Each scene shows the same named points in several views. A view is turned or mirrored, shifted and resized as a whole, has a little noise and may leave points out.
In the rows, zero is written as 128.

Scene 1
View 1
J781: [158 127 125 132 134 143  78 142 124 132 170 139 142 140 129  87  99  76
  96 126 119 142 168 150 160 129 119]
J681: [152 118 114 122 127 108  72 164 111 158 154 146 130 112 129  92 102  73
  92 114 105 129 129 138 155 123 104]
J296: [155 127 122 124 129 129  80 144 116 144 159 140 138 124 131  94 102  78
  98 124 114 139 148 143 155 129 113]
J485: [134 118 114 115 115 129  91 154 102 140 142 116 152 123 149 108 109  90
  94 103 108 116 137 141 152 106 105]
J284: [122 112 106 111 111 136 100 161 101 117 137  90 169 131 164 113 109  89
  79  81 104  96 147 148 153  78  95]
J601: [102 124 123 103  95 159 120 133  90 116 129  77 182 139 166 126 125 121
 112 104 113 111 140 140 138  87 119]
J409: [152 138 137 124 126 145  88 118 115 151 163 147 138 131 120  95 113  99
 126 154 122 164 148 139 145 152 142]
J502: [101 128 130  98  90 124 113 131  77 166 114 113 155 104 144 127 134 129
 141 129 108 130  89 120 126 119 127]
J229: [147 130 126 121 123 130  85 140 109 151 153 138 141 123 134  99 109  90
 108 128 113 141 137 138 151 133 119]
J741: [142 135 132 121 123 146  90 124 111 143 156 133 146 131 130  99 115 100
 122 143 119 149 147 138 145 138 133]
J939: [158 115 110 127 134 120  73 165 116 137 159 136 139 125 138  89  97  65
  78 105 107 123 151 145 163 113  99]
J863: [128 129 127 114 112 135  97 136  99 145 141 119 154 122 144 110 117 104
 113 125 111 131 132 137 144 119 121]
J231: [120 128 124 110 108 144 103 133  95 136 137 105 160 129 149 112 121 109
 114 119 112 125 137 139 142 110 120]
J788: [124 116 115 111 108 113  92 160  94 153 133 119 150 110 149 111 116  93
  99 103 104 115 113 135 146 106 103]
J347: [127 125 118 112 111 143 100 141 101 130 143 108 159 131 151 110 112 100
 101 112 113 122 144 142 145 106 115]
View 2
J284: [130 125  84 108 105  78 103 120 156 101 133 130  73 116 142 126 148  73
 169 150 138 141 123 103 151 144  54]
J781: [178 114 123 127 111 120 131 150  93 127 155 121  92 137 131 100 130  91
 172 145 122 123 124  91 130 124  70]
J347: [144 124 102 115 106 101 114 116 122 123 134 128  93 126 132 115 152  92
 168 142 129 133 123 105 136 141  74]
J296: [164 111 127 124 116 117 126 150  96 133 152 120  98 133 137  93 130  79
 171 134 128 125 125  82 141 117  75]
J863: [143 119 114 115 109 112 117 113 106 136 136 126 107 132 131 105 153  94
 168 133 131 129 122 102 137 132  92]
J409: [180 113 137 130 113 140 140 136  65 152 148 119 115 145 122  91 141 109
 170 134 119 114 124  97 119 123  97]
J788: [119 116 108 105 114  96 103 116 126 132 131 125 101 122 144 103 152  66
 166 124 143 137 124  89 156 119  87]
J601: [125 137  81 112 102  89 107  83 143 114 121 137  92 124 123 133 172 109
 167 150 126 136 121 130 128 166  76]
J939: [160 110 118 118 114 102 122 166 117 118 154 119  82 127 148  97 123  58
 173 140 134 129 126  71 152 111  58]
J485: [138 120 106 110 111  98 113 129 126 121 137 125  92 123 140 107 144  73
 170 136 135 136 123  93 150 127  73]
J502: [108 127 110 108 110 111 105  77 110 151 115 128 124 129 128 110 177 101
 165 117 137 134 119 115 139 136 119]
J681: [148 105 126 115 118 108 118 154 106 135 150 120  99 129 150  88 129  57
 172 123 140 128 125  69 157 102  79]
J229: [156 113 126 121 114 120 125 137  94 140 146 119 105 133 133  94 141  84
 171 131 129 126 123  87 140 118  88]
J741: [167 118 126 126 111 128 130 128  84 141 143 123 109 139 124 100 145 104
 170 138 121 122 122 101 123 129  93]
View 3
J409: [135 151  71 127 169 104  79 132 139 133  97 115 169 120 116 154 122 127
 128 169  82 173 117 145 113 107 165]
J284: [123  90 136 165  96 138 165 109 117  95 105  78 148 119  67 122 130  93
 154 195 129 196 154 161 107 121 137]
J781: [134 112  79 153 132 112  85 144 137 118 105  95 153 137 111 130 116 126
 114 174 102 197 137 167 112 104 163]
J863: [128 131 102 134 140 122 134 110 128 114 100 104 162 111  89 144 130 101
 145 183 101 179 130 138 106 115 148]
J502: [126 152 114 110 153 127 168  83 123 113  94 114 169  91  78 160 141  85
 167 188  96 164 123 113 102 120 139]
J741: [132 139  85 133 155 112  97 128 136 127  97 108 166 119 107 149 124 118
 139 174  92 176 123 144 114 110 160]
J231: [129 126 118 142 139 125 141 110 123 118  98 101 162 109  83 147 130  97
 162 185 108 172 136 140 112 121 149]
J229: [131 130  79 132 141 116 112 119 136 113 103 103 158 122 101 139 130 113
 119 180  93 190 126 145 103 106 154]
J485: [124 112 105 143 115 127 145 109 126  99 106  91 152 121  82 130 129 100
 130 188 109 196 141 149 100 110 145]
J681: [126 118  66 127 117 122 122 110 135  96 112  97 150 130  95 122 132 109
  90 188  89 210 131 148  90  93 148]
J296: [132 121  76 140 131 118 103 124 139 109 107  97 154 131 100 131 125 119
 111 181  95 198 133 156 103 101 156]
J601: [127 116 156 158 132 129 163 105 113 116  94  95 163 102  70 151 129  90
 198 187 128 161 145 142 121 136 144]
J939: [128 100  81 150 103 124 115 125 133  96 111  86 144 139  96 114 126 115
  99 187 102 213 140 164  99  99 151]
J347: [127 122 107 142 132 124 134 113 126 114 101  98 160 115  88 139 130 103
 146 182 107 181 135 146 107 117 149]
View 4
J601: [121 135 159 105 139 189  88 117 166 104 157  77 131  93 116 101  94 142
  62 146 120 169 120 115 140 149 140]
J681: [133 117 140 114 170 170 194 148 128  74 102  79 165  97 122 159 110 175
 165 126 138 103 129 183 105 119 127]
J296: [134 125 125 117 158 158 167 144 132  82 101  69 165  87 133 150 125 186
 153 126 144 106 122 147  93 104 132]
J741: [133 132 118 110 136 128 131 141 134  97 101  66 161  74 145 127 132 198
 135 153 164 112 109 110 100 112 142]
J788: [123 114 165 108 164 183 165 139 143  83 127  91 147 108 110 129  89 152
 123 142 126 127 133 184 131 147 129]
J231: [128 126 150 107 142 161 121 131 149  94 129  81 144  93 124 114 100 161
  99 154 137 138 119 134 125 140 138]
J502: [119 110 176  98 131 140 118 141 145  95 125 102 135 102 117  93  79 160
  94 200 154 131 127 162 156 171 135]
J863: [128 123 148 108 146 154 134 139 141  90 119  78 148  95 127 122 103 170
 120 157 143 125 121 146 123 136 133]
J781: [139 136 109 121 159 160 161 138 136  87 104  60 166  78 140 155 139 192
 155 112 144 110 115 123  83  90 136]
J284: [128 135 157 117 166 225 138 119 158  85 158  72 141 106 104 136  96 132
  95  98  96 163 129 151 122 131 131]
J485: [128 126 152 111 162 186 152 134 143  84 130  80 151  98 115 136 104 154
 124 129 123 132 128 159 118 129 131]
J347: [128 131 144 108 150 177 131 130 149  92 132  77 148  93 123 126 107 160
 107 132 128 139 122 138 119 128 136]
J939: [135 130 128 120 175 194 186 138 136  78 113  65 166  96 122 166 121 170
 158  97 126 115 124 164  92 104 128]
J229: [133 123 132 111 151 148 160 144 132  83 103  75 158  89 132 138 117 185
 145 145 152 110 120 148 109 121 134]
J409: [140 125 116 111 131 106 141 149 125  93  83  68 165  69 153 127 134 211
 152 169 175  91 110 118 100 110 143]
View 5
J939: [ 96 169 129 151 116 124 129 166 116 113 145 104 160 132 112 133 154 108
 182 125  93 130 124 163 131 115 138]
J781: [128 145 119 153 132 113 130 153 119 101 147  87 161 111 107 129 158 108
 175 122  79 142 132 149 138 125 132]
J741: [151 139 127 136 131 108 136 137 122  96 147 104 146 106 118 134 135 114
 146 119  93 147 149 134 150 126 123]
J681: [100 176 131 152 114 129 132 170 118 107 139 119 157 133 116 144 139 120
 160 128  97 140 141 159 145 117 137]
J296: [122 156 125 149 124 118 132 156 119 103 142 105 157 120 112 133 146 115
 162 123  90 140 139 152 143 121 132]
J485: [104 169 142 130 111 116 132 148 122 116 151 123 144 130 120 132 143 103
 173 123 112 119 119 153 128 109 132]
J231: [139 150 144 114 120 104 136 121 125 108 157 124 126 116 124 129 130 100
 151 118 122 126 131 132 136 112 119]
J347: [128 154 143 119 118 107 133 127 124 112 159 120 133 120 121 127 137  95
 161 117 117 122 122 141 130 111 125]
J502: [148 161 156 102 113 107 141 121 130 109 152 151 114 118 139 145 106 111
 119 118 139 130 149 124 150 112 116]
J863: [130 155 142 122 119 110 134 133 123 110 154 124 133 116 123 131 134 103
 154 118 117 128 130 140 136 113 124]
J229: [130 155 131 141 123 116 133 151 121 103 143 111 150 117 117 140 136 117
 152 121  97 143 144 143 151 120 127]
J284: [104 164 150 111 107 110 130 127 123 125 168 126 131 133 122 118 146  82
 182 118 129  98  96 150 109 101 129]
J788: [108 177 150 123 104 121 136 145 123 116 150 140 132 135 125 141 126 110
 151 124 126 122 131 147 135 109 128]
J409: [158 135 120 147 135 111 136 143 123  90 141  98 150  98 113 140 136 123
 140 120  82 161 162 133 162 131 124]

Which points are out of place in each view (at most two, in the order of its rows)? Write none if all are in place.
view 1 | J502
view 2 | J781
view 3 | J347
view 4 | J741
view 5 | J485, J863

Scene 2
View 1
J686: [130 153 130 159 115 187 110 141 116 142 119 114 108 130 111 108 110 166
 156 136 139 118 153  91 107 152 128]
J566: [132 127 123 135 133 185 103 157 114 125 111 144 111 153 120  83 108 155
 125 112 103 140 143  85 115 132 140]
J300: [128 162 134 171 112 178 111 132 116 149 117 106 109 129 100 121 105 168
 165 143 149 112 147  97 105 155 124]
J123: [128 148 130 166 115 194  99 141 119 145 136 110 107 126 117 110 117 173
 154 137 143 112 166  92  96 153 113]
J639: [129 165 146 170 115 136 136 124 110 149  62 118 107 152  64 134  74 145
 161 137 131 124  90  98 129 131 160]
J2: [130 162 121 116 109 167 153 161 115 108  65 149 112 151 115  87  75 155
 156 125  93 153 134  88 144 158 185]
J274: [129 143 144 180 131 158  99 125 109 158 102 112 107 148  77 126 101 152
 141 128 140 116 108  94 108 119 125]
J377: [125 176 134 177 101 184 118 130 120 151 121  95 107 117 102 128 106 176
 181 153 163 105 159  97 103 168 121]
J435: [130 123 127 158 136 198  79 148 115 140 141 125 107 142 120  92 128 164
 125 119 127 123 155  87  95 128 107]
J970: [129 150 131 147 121 170 122 144 113 133  93 129 109 147 102 105  92 156
 147 128 118 132 129  90 122 142 148]
J897: [129 138 132 150 130 171 111 144 112 135  95 134 108 152 100 101  98 153
 133 120 114 134 124  89 118 130 143]
J950: [130 129 127 159 131 197  83 146 116 143 139 120 109 138 120  97 126 166
 132 124 131 119 157  86  97 136 110]
J955: [128 149 131 161 123 182 106 140 115 142 116 117 109 137 108 109 107 163
 148 131 133 121 145  90 106 143 128]
J183: [127 147 151 208 128 165  82 112 110 177 124  91 106 136  70 142 114 157
 149 139 168  96 118  97  92 122 100]
J31: [130 179 128 142  98 169 151 146 116 128  82 124 109 132 107 110  79 163
 178 145 124 129 144  94 133 172 169]
J11: [128 163 127 158 106 193 113 143 119 138 126 111 108 122 118 109 111 173
 166 142 144 114 168  91 104 166 126]
View 2
J566: [116 122 181 112 122 163 107 116 145 149 176 143 130  86 138  98 173 120
 108 120 128 153 184 128 151  60  93]
J2: [117 109 183 132 157 137 135 102 131 114 235 207 101 105 123  73 110 131
  86 174 118 192 198 152 162  66 107]
J300: [ 78 134 162  94 142 150 145 148 141 115 154 139 135 120 184 137 188 109
 127 136 129 142 141 134 164 107 159]
J950: [ 93 133 173  93 122 162 119 136 156 138 141 117 144  90 171 146 207 114
 127 104 138 133 161 118 155  82 126]
J686: [ 82 132 167  98 143 149 140 138 147 113 162 146 130 105 178 142 180 114
 122 134 130 149 155 134 164  99 149]
J435: [102 132 174  95 114 166 111 133 156 148 142 113 146  84 164 138 210 116
 127  96 137 133 164 114 152  76 115]
J377: [ 60 138 160  94 159 142 166 151 143  90 161 155 132 124 203 170 181 111
 130 150 132 146 135 137 173 125 191]
J123: [ 80 136 169  94 139 155 140 140 154 113 150 133 140  96 187 164 196 117
 129 120 140 141 152 124 164 101 155]
J11: [ 78 130 171  99 151 147 146 134 156  99 167 154 135  96 186 166 179 121
 124 135 138 153 155 128 169 102 163]
J274: [ 84 134 147  89 125 156 141 164 113 143 146 127 128 159 170  71 190  93
 119 138 107 131 134 137 154 109 142]
J897: [105 124 167 107 128 153 126 131 129 142 174 150 121 120 145  76 168 111
 108 136 116 149 168 138 153  78 112]
J970: [100 124 169 108 140 148 133 134 129 127 182 160 119 123 151  88 156 113
 107 151 117 159 168 141 161  87 126]
J183: [ 61 145 138  73 124 155 154 183 118 135 114 102 142 171 201 107 219  84
 139 131 114 113 109 135 160 134 172]
J639: [ 84 128 143 101 146 140 160 161  87 127 184 171 105 199 152  20 141  89
 103 186  89 155 136 165 160 116 149]
View 3
J897: [133 144 130 135 122 109 101  97 124 150 127 142 126 153  97 150 126 109
 105 133 116 135 128 132 121 116 106]
J377: [135 138 152 112 116 117 113 117 130 116 122 137 105 136 104 137 108  81
 117 123  82 123 129 153 129 118 155]
J566: [122 139 146 139 116 104  96  93 116 154 126 154 120 158  93 151 116 111
 101 138 127 133 131 139 112 105  95]
J970: [138 143 133 132 124 109 104 100 125 144 128 143 128 152  95 151 122 103
 108 131 117 129 123 131 128 115 117]
J31: [152 137 141 125 129 108 106 107 125 127 136 149 137 153  86 154 109  88
 116 126 122 110 111 122 142 117 147]
J123: [120 135 157 120 110 113 105 107 123 131 120 144  99 142 103 138 107  91
 111 129  94 129 136 159 117 110 129]
J435: [107 138 153 131 106 109  98  98 117 149 116 146  97 148 103 140 113 108
 103 135 102 140 144 161 104 105  97]
J955: [128 140 145 126 116 112 104 103 124 139 121 142 110 147 100 143 114  98
 110 130 101 132 131 147 120 113 121]
J950: [110 137 155 127 107 110 101 101 119 144 117 146  98 145 103 140 111 102
 105 134 100 137 143 160 108 106 107]
J2: [153 137 137 137 133 101  97  95 119 147 140 159 152 166  77 166 113 102
 108 134 150 112 107 109 137 113 123]
J183: [126 152 122 118 115 123 116 115 139 129 112 115  97 131 122 127 137 100
 110 126  57 150 142 158 119 127 124]
J11: [128 133 162 118 114 112 106 109 122 128 123 146 107 144  97 143 103  86
 115 127  98 122 130 152 124 110 139]
J686: [127 138 149 122 114 112 105 107 124 134 123 142 108 145 100 143 110  95
 110 128  98 127 132 149 122 112 129]
J639: [160 154 102 129 137 117 111 109 140 136 129 123 142 147 104 147 143 103
 111 127 102 133 117 114 143 133 131]
J274: [135 152 118 128 121 118 110 106 135 141 118 124 115 142 110 137 139 107
 107 129  87 145 135 140 122 125 114]
J300: [131 139 144 118 117 115 110 111 128 128 123 137 107 140 103 139 115  91
 114 125  90 128 131 149 126 117 138]
View 4
J686: [136 119 136  81 126 110 123 130 116 136 125 169 128  98 147 133 139 127
 114 160 146 149 100 149 114 115 115]
J897: [156 117 155  84 120  96 134 142 139 145  97 176 116  78 143 132 157 122
 129 161 121 142 105 162 123 130 129]
J300: [127 127 130  73 129 111 129 126 114 140 127 164 122  96 148 141 139 134
 106 164 146 149  95 153 114 105 100]
J31: [167 124 156  59 127  98 133 121 110 120 110 155 119  83 131 154 169  94
 105 168 160 148 140 162 109 109  96]
J377: [119 133 124  66 132 115 127 117 101 133 140 156 126 100 147 145 134 133
  96 164 160 153  97 148 109  95  88]
J435: [131 107 136 105 122 114 115 147 129 143 120 192 136 103 157 111 131 141
 134 154 129 146  80 145 113 135 149]
J955: [138 120 138  82 125 108 125 134 122 141 118 173 124  93 149 131 143 131
 118 162 138 146 100 152 116 118 119]
J274: [128 134 134  77 119 100 145 139 138 161 108 169 103  74 147 138 144 149
 117 165 108 144  81 163 134 109 103]
J639: [153 144 149  54 115  85 159 132 137 151  93 154  89  55 131 162 169 125
 110 174 113 140 116 175 138 100  81]
J970: [158 118 153  76 119  98 134 137 130 140 101 169 116  79 142 138 160 115
 122 164 132 144 116 162 122 122 118]
J123: [130 117 131  83 130 115 117 128 111 132 135 171 136 106 150 130 133 129
 114 158 157 151  95 147 107 115 116]
J183: [ 98 143 114  72 122 107 144 135 127 169 129 167 107  84 153 135 126 172
 106 164 113 146  57 157 135  96  90]
J566: [162 103 157  99 121 101 119 148 138 136 100 187 131  89 149 121 153 117
 141 158 127 141 108 156 116 142 149]
J2: [196 111 177  71 121  88 130 135 128 116  86 166 119  73 131 147 186  77
 124 165 147 141 158 169 114 131 125]
J950: [129 111 132  99 125 115 116 141 126 142 124 188 137 104 157 114 130 142
 129 155 134 146  81 145 113 128 140]
J11: [133 120 133  78 131 114 117 124 107 129 133 168 134 106 149 134 137 124
 109 159 161 151 104 147 106 111 111]
View 5
J970: [ 99 110 121 114 101 152 130 129 119 111 132 178 111 126 115 115 124 133
  83 132 154  92 150 122 119 169 104]
J123: [110 141 156 113 102 117 158 140 109 126 136 165 117 114 103 107 137 114
 107 142 119 116 151 145 117 159 135]
J897: [ 94 115 129 117 103 142 125 123 107 119 125 181 115 121 120 103 127 128
  81 125 142  91 142 130 132 167 108]
J183: [120 125 167 121  98 102 141 137  82 107 140 180 125 140  83  90 140 139
  95 149 117 143 107 140 161 186 149]
J435: [ 94 147 153 121 109 115 139 124  95 138 123 172 125 100 122  90 132 105
  99 121 109  99 146 156 130 153 126]
J11: [114 138 151 110 102 125 161 146 119 121 139 162 111 118 101 116 133 116
 108 147 129 115 158 139 103 162 131]
J955: [106 131 145 115 103 128 144 135 108 120 133 172 117 118 108 107 131 122
  97 137 129 108 147 139 124 165 123]
J566: [ 86 130 130 118 109 142 127 118 110 133 119 178 118 103 134  99 126 112
  86 115 132  80 153 142 122 154 103]
J686: [108 132 146 111 101 126 151 139 113 120 137 168 115 118 104 110 132 121
 101 141 130 110 150 138 115 164 129]
J31: [113 104 120 107  96 160 146 143 136 100 143 171  99 137  98 132 126 142
  89 152 169 102 161 110  98 175 109]
J950: [ 99 146 154 120 107 117 145 129 100 134 127 172 123 106 117  95 134 107
 100 126 112 106 147 151 128 156 128]
J377: [127 133 158 107  98 121 167 154 119 109 148 160 111 130  81 119 136 129
 111 160 132 132 147 133 108 171 143]
View 6
J897: [106 138 159 105 137 104 126 122 136 139 125 116 111 146 147 105 123 118
 109 156 152 118 139 151 132 135 132]
J11: [108 127 136 110 133  97 126 168 163 115 127 129 101 141 116 145 127 104
 123 153 179 122 103 123 128 129 129]
J274: [ 99 160 124 106 139  79 122 112 147 133 107 141 129 135 159 125 117 112
 100 135 165 117 135 156 129 125 132]
J970: [106 131 151 105 133  98 126 129 139 141 128 123 109 140 136  98 123 120
 115 159 160 114 130 143 134 136 135]
J2: [114 103 176 102 118 113 133 132 124 161 157 108  91 139 116  49 125 137
 131 179 158 104 131 133 134 144 148]
J31: [111 113 137 106 115  92 132 145 144 146 151 130  98 130 106  77 122 127
 134 165 183 106 109 124 128 135 148]
J377: [106 132 105 109 125  76 128 162 169 119 126 149 107 126 109 137 121 107
 127 146 201 116  92 118 127 125 137]
J639: [101 147 113 106 120  67 127  92 134 157 129 148 129 120 147  68 110 131
 116 144 176 102 132 152 126 127 151]
J566: [110 127 183 104 144 123 124 140 135 132 125 101 102 158 142 117 130 113
 108 164 139 121 142 149 135 140 127]
J183: [ 95 175  97 110 146  66 119 120 164 116  93 157 138 132 159 162 115 100
  97 121 179 125 122 149 126 117 125]
J123: [106 137 140 110 142 101 124 165 164 111 117 127 105 145 126 158 128 100
 111 148 172 126 110 129 131 128 122]
J300: [104 140 123 108 133  85 125 149 160 122 122 140 111 134 126 138 122 108
 117 145 182 120 109 131 130 127 131]
J955: [105 136 144 106 138  98 126 144 152 124 120 126 109 143 134 133 124 108
 112 150 166 121 120 139 132 130 129]

Which points are out of place in each view (at most two, in the order of its rows)? Write none if all are in place.
view 1 | none
view 2 | J300, J639
view 3 | none
view 4 | J123
view 5 | J970, J31
view 6 | J377

Scene 3
View 1
J836: [150 141 145 138 143 130 153 138 112 147 109  89 121 119 108 154 107 135
 113  80 116 162 129 106  89 136 169]
J755: [165 120 103  81 146 149 144 120  74 142 143  65  64  85  79 156 101 105
  82  71 169 108 172  74  48  82 205]
J331: [153 155 165 162 138 128 152 150 125 193  78  84 136 117 107 136  91 134
 119  74  97 176 103 121 123 161 166]
J353: [145 143 154 152 138 127 154 145 119 154 100  90 134 126 115 154 107 142
 119  82 108 172 120 115 100 146 163]
J358: [127 154 169 192 124  90 147 128 146 107  98 126 166 158 172 121 128 130
 117 136  50 228 138 152 150 181 132]
J43: [145 154 151 167 127 107 141 128 126 155  93  99 129 126 135 109 105 113
 102 115  82 191 139 133 138 160 158]
J958: [136 161 175 197 127  99 147 140 148 156  75 111 165 147 150 114 108 134
 118 116  54 222 110 150 161 189 138]
J550: [149 125 117 109 135 129 147 117  94 108 140  89  92 114 115 151 118 114
  94  99 137 143 172  94  69 104 181]
J674: [149 153 144 154 131 115 140 130 120 171  93  90 118 114 117 109  97 112
  95 103  95 176 136 126 129 150 169]
J667: [150 133 124 123 136 123 143 117 102 124 126  91  96 113 119 137 112 112
  90 104 125 156 167 104  89 115 178]
J977: [149 124 139 120 146 141 167 146  99 127 127  84 121 121  98 193 117 153
 123  63 142 144 128  89  55 119 173]
J903: [147 120 139 116 150 141 166 142  98 107 138  89 121 125 105 200 124 154
 123  65 146 144 136  85  47 113 173]
View 2
J43: [125 162 132 124 129 103 120 107 144 134 114 148 134  91 128 125 129 134
 164 125 152 178 154 160 122 140 118]
J667: [124 149 116  83 127 117 151  93 156 163 102 130 148 118 104 132 113 124
 134 147 103 176 151 145 103 125 113]
J358: [129 158 125 164 123  72 106 107 132 127 117 162 134 101 150 134 138 147
 160  97 182 170 147 182 135 152 149]
J958: [128 164 127 158 123  91 101 124 134 125 120 172 121  91 148 128 141 134
 171  93 184 179 160 173 136 148 123]
J755: [123 139 116  33 131 152 174  95 169 185  93 121 147 128  78 126  98 104
 124 172  59 187 156 124  90 110  79]
J836: [130 146 111  94 123 128 139 120 153 163 106 157 128 120 115 128 120 111
 143 123 119 186 164 149 114 127  94]
J674: [120 165 133 105 131 118 128 108 149 139 114 145 133  89 119 121 126 127
 164 133 140 183 160 152 118 133 101]
J550: [127 138 109  72 124 119 160  91 159 174  96 130 149 136  98 136 109 119
 119 150  88 178 147 142 100 124 114]
J331: [128 157 120 115 123 129 118 138 144 147 113 171 115  98 128 120 133 110
 166 109 152 190 174 156 128 133  83]
J353: [131 149 112 103 121 125 129 127 150 156 109 164 122 115 120 129 126 106
 149 115 131 187 166 153 121 127  91]
J903: [138 121  88  74 113 133 156 120 161 192  92 160 129 158 106 140 108  92
 111 121  86 187 163 144 110 122  94]
View 3
J331: [115 105 159  50 123 156 163 149  90 150 131 110 159  50  58 161  30  99
  94 112 169 111 141  85 121 150  96]
J977: [ 70  63 145  86 139 190 142 113 150 124 153 166 183 116 139 182  78 104
  93  84 119 131 153 113 115 141 114]
J358: [163 184 178 120 111 114 163 188  31 166 161  74 142  99  51 113 101  95
 131 129 169  57  91  96 104 182  90]
J903: [ 65  69 144 104 134 193 142 114 151 116 159 172 186 135 155 176  89 104
  95  82 108 129 153 118 114 138 115]
J43: [125 129 139  88 116 150 151 174  88 168 112  71 142  64  64 149  89 101
 110 136 175  94 102 102 125 165  97]
J958: [156 165 172  79 111 123 174 183  34 167 140  71 146  61  27 126  57  95
 116 131 184  75 111  81 114 178  87]
J550: [ 66  74 116 120 131 193 126 140 168 140 113 123 167 131 156 177 138 104
 102 117 129 121 109 136 120 139 120]
J836: [ 92  89 141  81 129 174 147 142 127 142 131 123 166  91 103 171  76 102
 101 110 144 117 132 108 123 148 106]
J674: [111 102 126  74 119 162 151 165 112 162 100  75 152  63  73 162  86 104
 104 140 176 111 105 105 129 152 101]
J667: [ 80  84 114 113 127 185 130 149 155 147 107 107 161 109 134 171 128 107
 104 128 141 115 103 127 123 144 112]
J353: [101  96 151  72 126 166 153 141 106 142 136 123 165  79  86 162  60  99
  96 108 154 113 137  96 121 149 103]
View 4
J836: [130 101 108 127  98 153 146 125 136 149 120 146  76 111 175 138  97 102
  98 147 110 120 102 141 116 131  95]
J755: [ 88  40 133 123  96 142 160  92 106 138 124 150 104 112 176 164  42  86
 120 176 136  62  58 190 135  77 103]
J353: [138 117 100 126  97 156 143 129 140 152 123 144  72 113 179 132 103 103
  93 139 106 137 113 131 114 143  93]
J550: [110  64 109 134 107 152 162 118 123 140  97 152  77 108 167 150  95 113
 116 172 124  65  82 161 117  97 120]
J331: [144 139 110 126  93 155 132 137 145 170 135 136  78 115 191 124 107  97
  97 130 105 172 121 120 118 157  88]
J977: [130  75  92 117  89 155 158 104 131 113 128 144  73 106 156 153  78 100
  79 147 103  93  93 158 127 126  77]
J903: [125  56  82 120  93 156 169  99 129  99 116 150  69 100 141 161  77 107
  71 159 103  62  87 167 126 116  84]
J358: [165 155  80 153 121 162 144 178 161 182  77 148  45 110 179 108 189 144
 108 147 104 144 141  87  83 161 138]
J958: [164 168  99 143 110 162 130 172 159 191 103 141  56 116 198 104 163 124
 110 132 105 178 143  86  92 166 116]
View 5
J550: [192  91 159 158  55 124 126 152 163  99 101 166  99 127 122 152 124 135
 159 181 148 133 116 150 119 178 141]
J903: [156  70 145 140  70 113 103 132 184  52  81 132 135 117 117 144 159 139
 128 191 140 181 149 152 116 214 123]
J977: [157  67 134 133  81 115 100 136 172  51  99 136 128 124 116 135 162 141
 124 189 123 188 153 141 122 202 117]
J667: [198  92 147 153  79 131 132 163 156 110 126 161 104 131 124 136 124 138
 162 174 134 123 122 142 122 153 130]
J836: [175  77 119 132 118 128 113 154 161  77 140 137 123 125 122 108 150 146
 136 175 108 152 149 131 129 157 103]
J43: [199 114  96 141 167 146 140 176 153 118 187 127 124 116 138  79 136 150
 153 160 101  81 152 132 116  95  89]
J674: [199  90 108 134 145 144 130 174 144 114 186 149 109 132 127  86 136 147
 154 158  94 107 141 116 131 104  95]
J331: [165  79  82 113 173 133 112 164 154  73 180 116 137 121 125  70 169 153
 127 165  78 143 169 114 130 123  69]
J755: [197  39 175 138  12 122 105 154 141  85  95 206  63 170  95 175 124 120
 154 180 132 191  94 119 152 198 157]
J958: [181 133  68 136 226 144 142 172 166 109 207  87 161  92 155  42 155 169
 140 163  90  65 183 138 103  80  60]

Which points are out of place in each view (at most two, in the order of its rows)? Write none if all are in place.
view 1 | J331
view 2 | J358
view 3 | none
view 4 | J903
view 5 | none
